Points, in no order, along strands that fork, close into loops and pass close to each other.
In the rows, zero is written as 128.
Two points are linked if the straight distance between their rows is under 119. Some points are linked to none.
(11): [138  78 166  86 112 123 156 154  80 118 108 121 159 132 164 155 161 147
 108 155 140 135 130 142 150]
(152): [169 128  79 122 120 161 167 160 142 121 137 163  78 119 126 130 116 152
 129 123 141 128  74  96 153]
(503): [111 185 117 141 167 130 101 138 177 109 134 156 108 117 112 184 150 131
 178 176 160  97 120 149  92]
(1103): [124 148 128 115 101 118  79 184 137  92 173 125 133  89 123 144 120 101
 157 118 171 136 158 163 112]
(70): [ 89 176 148 125 209 173  58  88 156 114 139 191  94 181 124 153 112 108
 180 134 163 151 123 158 120]
(104): [126 121 141 150 139 132 166 138 155 136 118 144 155 115 137  90 104 153
 123 102  91 127  95 105 116]
(1045): [111 108 168 150 185 169 178 105 125  88 123 126 130 116 136 133 120 111
 170 126  79 119 110  51 147]
(619): [133 135  91 102 186 115 118  91 139 125 131 128  39 128 101 143 152 103
 114 113 118 136 118  98 107]
(305): [173 121  93 107  76 142 159 159 125 128 145 131 112 114 129 110 103 140
  76 120 118 130  97 109 135]
(929): [160 149 105 103 180 107  84 105 166 117 136 173  48 148  84 173 151 108
 119 122 134 139  99 133 103]
(529): [108 140 155 174 143 137 135 119 156 129 104 121 172 135 134 101  90 172
 150 141  88  81 109  90 114]
(1169): [176 124  96  88 148 156 141 146 127 129 116 186 137 106 106 117 100 160
 141 189 179 139 123 131 114]
(501): [154 105 152 166  50 143 188 159 134 144 128 131 129 103 161 146 126 141
 152 110  97 130 111 155 168]
(1127): [101 179 120 156 133 122  78 138 187 112 140 110 131 114 117 129  89 143
 169 120 113  78 123 124  82]
(113): [158 138  79 163  46 112 195 130 132 160 154 129 125  67 119 115 132 171
 132 150 127 151 139 156 115]
(1075): [143 102 156 115  91 165 177 185 132 110 131 125 152 164 170 125 107 162
 134 101  68 103  68 115 183]
(840): [190 191  72 118 183 114  84 123 167 118 138 181  75 166  55 175 128 103
 115 124 138 159  92 154  63]
(55): [118 146  89 131 109  84 132 119 167 165 100 149  97  96  99 133 162 153
  99 105 106 151 146 153  93]
(73): [122 147 108 113 134 157  87 169 109  86 172 138 133  99 118 127  79 103
 143 138 184 146 166 128 100]
(1175): [ 98 171 138 141 143 105 111 129 184 116 124 133 104 108 127 185 206 120
 164 150 121  77 110 140 121]
(763): [124 185 124 133 165 159  53 152 173  97 149 204  99 166 104 175 127 119
 179  98 161 146 120 159 121]
(549): [125 122 113 170  97 105 164 133 102 121 137  82 153  78 112 119 107 127
 111 141 113 139 164 111  97]
(101): [136 117 162 157  73 145 124 147  98 120 129 109 218 150 144 104  79 171
 162 152 153 108 135 132 157]
(8): [119 143 133  85 185 146  86 121 142 122 153 166 137 179 117  73 100 129
 105 118 159 139  92 122 127]
(480): [137  80 138 107 109  87 184 131  68 121 135  94 154 115 130 128 154 127
  72 163 136 167 138 136 129]
(146): [146  89 168 143  72 147 187 161  81 118 144  90 174 174 166 133  99 145
 110 116 103 121 105 117 174]
(76): [116  92 183  86 117  99  97 131 102 114 109 113 150 112 159 156 166 120
 118 118 116 128 163 146 133]
(52): [121 104 134 155 191 151 159  77 115 158 107 168 107 168 137 105 105 131
 127 136 148 153  95 104 161]
(348): [131 121 125 175  42 112  86 137 119 136 110  67 161 121 146 138 101 142
 193 150 146  72 153 170 156]
(620): [160 176  95 126  59 116  79 178 160 147 140 143 131 132 114 146 160 151
 152  82 166 122 138 182 128]
(50): [101 146 154 143 111 131 115 163 182 100 137 109 143 131 149 128 127 138
 181  99  91  78  86 141 168]
(13): [103 127 165 144 133 134  94 112 143 151  45 137 162 134 158 151 164 166
 155 117  95  76 161 117 135]
(593): [186 173  76 123  24 128 109 178 153 132 184 127 110 107 117 125 121 135
 121  82 136 118 124 154 128]
(1121): [142 131  92 151  85 152 152 161  95 117 161  95 169  87 110  83  78  99
 101 102 126 145 173  94 109]
(432): [128 108 141 105 203 141 127  66  98 141  85 138 142 116 106  97 139 118
 129 133 106 152 175  81  79]
(634): [120  92 160 138 115  98 187 143  85 117 112  49 190 118 148 159 173 117
 141 116  86 112 158 124 135]
(198): [106 172 106 155 150 139  81  86 148 169 119 166 108 157 112 153  83 147
 121 167 168 151 152 184  62]
(866): [117 112 108  71 142 105  95  81  86 118 139  96 115 106  96 100 145  66
  55 138 115 168 200 109  89]
(169): [126 119  83  88 115 106  98 113 102 113 154  94 133 120  92  90 110  84
  25 179 140 143 175 117  89]
(263): [163 108 110  67 148 127 107 129 110 140  98 166  86 164 126 148 154 142
  93 129 177 141 107 139 164]
(853): [115 146 136  87 147 152  82 162 146  88 152 152 151 163 132  90 106 143
 128  92 137 117  94 107 146]
(941): [125 109 159 147 115 132 201 171 119 126 102  69 188 137 167 147 164 134
 161 104  68  83 116 132 155]
(338): [133 115  99 128 121 110 155 128 126 160  99 160 114  78 101 115 143 127
  90  96 101 179 166 140  98]
(118): [172 186  45 122  85 145 117 179 141 132 181 163  96 144 104 123 129 130
 104  74 169 154 117 141 118]
(553): [144 199  83 143 122 161  95 177 150 112 173 177 105 156 108 150 114 128
 167  99 189 145 111 157 117]
(1160): [143 112 112 132 158 136 184 137 109 139  88 138 166 112 123 102 141 152
 117 122 120 136 129  94 106]
(474): [145 105  68 108 146 113 135  88  90 154 132 114  74 148  98  93 102  91
  42 149 146 169 138 117 142]
(556): [ 69 133 170 130 183 134 123 106  92 100 134 109 141 126 163 151 183 103
 178 161 163 119 151 114 143]
(1113): [108 100 203  89 157 165  97  82 116 104 111 134 104 156 160 131 163 105
 154  69  67 130 136  74 150]
(125): [118 117 129  96 101 110 107 143 110 128 168 106 149 142 137  78 128  90
  42 100 131 146 136 130 132]
(979): [ 86 156 142 150 147 131 129 116 158 110 116 106 101 102 150 171 172 122
 165 130  98  76 126  95 133]
(657): [131 101 111  98 123  76 150 101  93 130 122 102 121 120 111 121 135 148
  71 210 146 150 137 133 108]
(1102): [134 161  98 125 133  96  97  97 159 154 129 163  99 150  95 148 111 159
  98 187 165 144 120 178  73]
(1166): [ 86 153 151 177 125 104 132 109 184 150 159 137  97 130 143 120 129 122
 146 111 118 133  96 160 130]
(458): [150  73 136 145 119 128 142  92 101 154 106 138 112 130 124 121  92 115
  58 115  98 154 141 102 134]
(436): [161 102 113 126 107 148 160 134  96 123 112 140 138 112 135 137 102 168
 125 197 162 124 124 105 129]
(77): [149 138 102  99 190 150 112 129 144 135  92 187 126 111 101 124 112 147
 146 156 154 134 136 122  88]
(484): [100 101 164  88 129  91  95  93  95 122 134 107 135 111 125 120 157  96
  85 124 118 161 187 134 102]
(175): [156  64 147 117 142 129 160  84  84 136 127 114 131 147 113  99  98  76
  29 118  92 162 131  82 146]
(1026): [127 139  79 110  90 105 120 129 112 145 176 132 116 145 110  82 132 112
  46 129 176 177 144 161 123]
(616): [ 90 117 169 184 113 100 167 109 153 156 130 102 123 123 156 127 157 121
 139 103  88 127 107 144 147]
(110): [ 97 152 141 157 106 116  80 139 174 114 153  70 145 131 131  92  83 129
 172  90  99  72 111 146 131]
(1164): [130  94 155 161 152 142 168 115  83 101 183 117 166 135 113  88  58  87
 107 145 150 163 123  92 131]
(948): [100 114 148 152 101  93 138 123 103 122  86  50 155 101 151 168 164 136
 151 144  93  86 172 114 124]
(457): [140 126  91  94 123 151 119 169  95  99 155 135 141  93 108  97 101  85
  89 112 163 159 167 108 117]
(862): [156  83 174 133  52 129 139 176 123 111 127  84 195  94 144 134 111 115
 187 116  90  99 140 169 156]
(425): [145 124 134 161  42 116 116 129  96 148 132  93 188 125 139 110  90 175
 141 161 160 112 161 156 129]
(405): [136  97 144 143  95 122 127 125 139 162 111 156 118  95 125 117 111 112
  81  71  82 163 160 134 120]
(560): [ 75 149 169 164 179 150 141  78 149 115 121 111 114 108 146 129 165 108
 185 122  75  97 126  71 116]
(333): [126 121 143 119 131 148 185 173 125 123  94 119 169 151 174 139 156 167
 137 118  81  84  84 102 150]
(239): [122 129 153 117 127 146 129 157 182 102 125 170 116 123 151 150 135 149
 155 121 112 109  82 129 164]
(217): [167 135  72 118 149 120 155 127 148 127 137 149  41 156 104 155 132 140
 110 144 153 124  49 108 148]
(1097): [116 145 125 126 100  84  77 115 169 147 112 117  77 124 111 156 156 138
  97  74  85 114 138 136 104]
(60): [162 104  80 128 145 142 161 119  83 134 109 130  86 106 113 138  91 132
 110 177 158 144 132  92 134]
(236): [120 104 152 192  57 109 160 136 151 168 122  96 118 122 162 141 147 114
 164  92  92 108 105 180 186]
(500): [137 106  89 134 201 141 165  88  88 130 129 125  51 110 111 144 104  84
 144 162 154 159 129  97 140]
(265): [139 148  37 102 123 116 110 112  99 145 167 125  66 161  86 105 117  84
  39 148 182 179 144 155 131]
(182): [101 153 132 108 184 124  71  89 134 143 132 139 130 174 119  86 111 141
 105 138 154 134 135 135  85]
(563): [157 118 120 177  54 113 202 142 118 148 154  97 178  66 114 113 111 141
 141 133 102 148 152 144 112]
(917): [135 155  67 148 108 112 195 131 143 150 150 140 111  97 111 104 138 169
 128 169 151 152 112 147  97]
(349): [131 134 102  98 193 138  91  88 126 156  58 169 122 125 103 124 125 149
 125 136 126 131 166 107  76]
(257): [160  87 114 127 195 136 202 103  70 150  79 128 177 130  98 103 129 137
 102 143 130 158 139  76 122]
(1162): [120 128 145 136  79 121 155 171 120 115 143 105 146  93 167 165 176 123
 183 162 167 108 130 171 168]
(398): [121 110 168 161  84 154 175 164 132 123 137 141 150 107 168 155 158 123
 181 141 139 125 110 169 197]
(973): [111 182 116 125 155 126  65 122 165 114 123 135 130 127 105 147 106 153
 144 161 139  97 144 131  48]
(251): [121 102 183 137  82 116  91 148 122 109 138  93 185 100 136 115  92 105
 152 105 111 117 163 152 136]
(83): [107 115 173 151 121 137 126 115 121 161  74 161 159 145 162 151 160 161
 145 142 135 118 140 142 162]
(360): [166  92 109  91 183 134  97  64  94 180 121 128  86 178 106  76  79  72
  60 143 139 160 137 117 167]
(586): [109 178 130 177 107 124 111 147 196 151 147 158 113 134 131 133 132 137
 180 103 144 120  99 178 141]
(675): [123 132 125 107 129 125 105 137 121 140  88 158 117 160 152 161 181 156
 121 121 172 120 120 140 156]
(1082): [186 111  92  59 153 120 105 117 130 172 118 176  88 172  98  96 123 120
  58 131 167 155  98 149 157]
(962): [135 151 111 141  83 138 111 167 154 146 110 149 138 112 142 134 147 149
 167  87 142 116 137 161 143]
(785): [104 121 171 104 140 132  89  96 123 132  74 115 124 139 158 139 180 137
 141  76  66 107 163  92 115]
(514): [109 113 172  84 191 160 109  84 120  95 145 132  98 157 140  94 140  96
 149  91  96 137 109  71 143]
(793): [121 101 161 110 169 167 169 150 152  84 117 152 118 105 154 155 149 117
 157 127  88 112  86  89 161]
(1114): [ 95 123 139 108 218 150 119  91  93 108 126 135 110 153 142 133 155 109
 165 170 178 130 129 106 142]
(422): [ 81 124 164 135 137 106 146 149 114  89 143  87 154 102 164 163 175 104
 175 167 152 103 134 138 151]
(391): [127 143  79 117 149  88 124  87 126 138 138 116  94 134  89 129 110 147
  84 212 164 143 124 152  80]
(234): [ 93 169 135 123 196 149  70  67 135 139 133 151  97 178 123 136  99 123
 145 158 161 141 138 152  91]
(171): [125 127 102 130 156  99 168 107 157 131 125 124  51 120 123 155 161 134
 104 133 101 120  76 100 121]
(230): [154  78 195 130  45 150 146 170 103 116 125  91 206 166 161 136  94 137
 160 111  80 106 126 166 193]
(74): [ 84 142 170 210 140 125 148 104 155 138 117  93 188 123 143 114 113 143
 186 154 102  77 126 117 133]
(1086): [129 162 127 121 132 109  65 125 175 113 131 150  76 139 104 173 137 132
 125  94 121 116 113 129 103]
(961): [ 97 124 163  89 170 133 126 134 128  94 157 119 131 162 160 104 151 121
 134  80 114 129  81 101 160]
(555): [106 142 134 197  84 123 120 130 143 149 107  79 162 128 147 128 124 145
 195 151 126  62 125 152 155]
(711): [133 130 136 109  83 123 117 191 118 115 154 113 186  86 131  99 127 103
 148  88 140 134 160 160 124]
(371): [131 114 128 107  70 105 139 164 114 119 157  83 134 137 149 109 121 120
  74  96 103 117 110 121 142]
(235): [138  93 167 111 206 155 154  80  77 128  97 132 180 145 112 103 131 116
 125 111 104 145 154  61 113]

How many points has the smallest loop of links through each point below? Write none if it is on no loop.
(560) | 11
(371) | none
(73) | none

A tip is a point with one link. Name the tips that can be reached along the links from each point below, in the order of the rows.
(70) | (169), (1082), (1114)
(1103) | (948), (917)
(1160) | (101), (500)
(619) | (840), (175), (360)

A piece is two or more points that can be reached from each other along the links. Count, over all rows, the pieces, the separate loops (a circle has one, a figure eight two, a Y none), the forks (points with three links) and the tips (points with one).
pieces | 5
loops | 1
forks | 2
tips | 10

Name the points in between on the shortest way along the links from the first point to the second, in order.
(484); (1082) | (76), (11), (480), (657), (391), (1102), (198), (234), (182), (8), (853), (961), (514), (1113), (785), (13), (83), (675), (263)
(1166); (480) | (586), (962), (620), (593), (118), (553), (763), (70), (234), (198), (1102), (391), (657)
(235); (101) | (257), (1160), (104), (529), (74), (555), (348), (425)
(113); (711) | (563), (549), (1121), (457), (73), (1103)
(104); (436) | (1160), (257), (235), (432), (349), (77), (1169)
(265); (1086) | (1026), (125), (371), (305), (152), (217), (171), (619), (929)
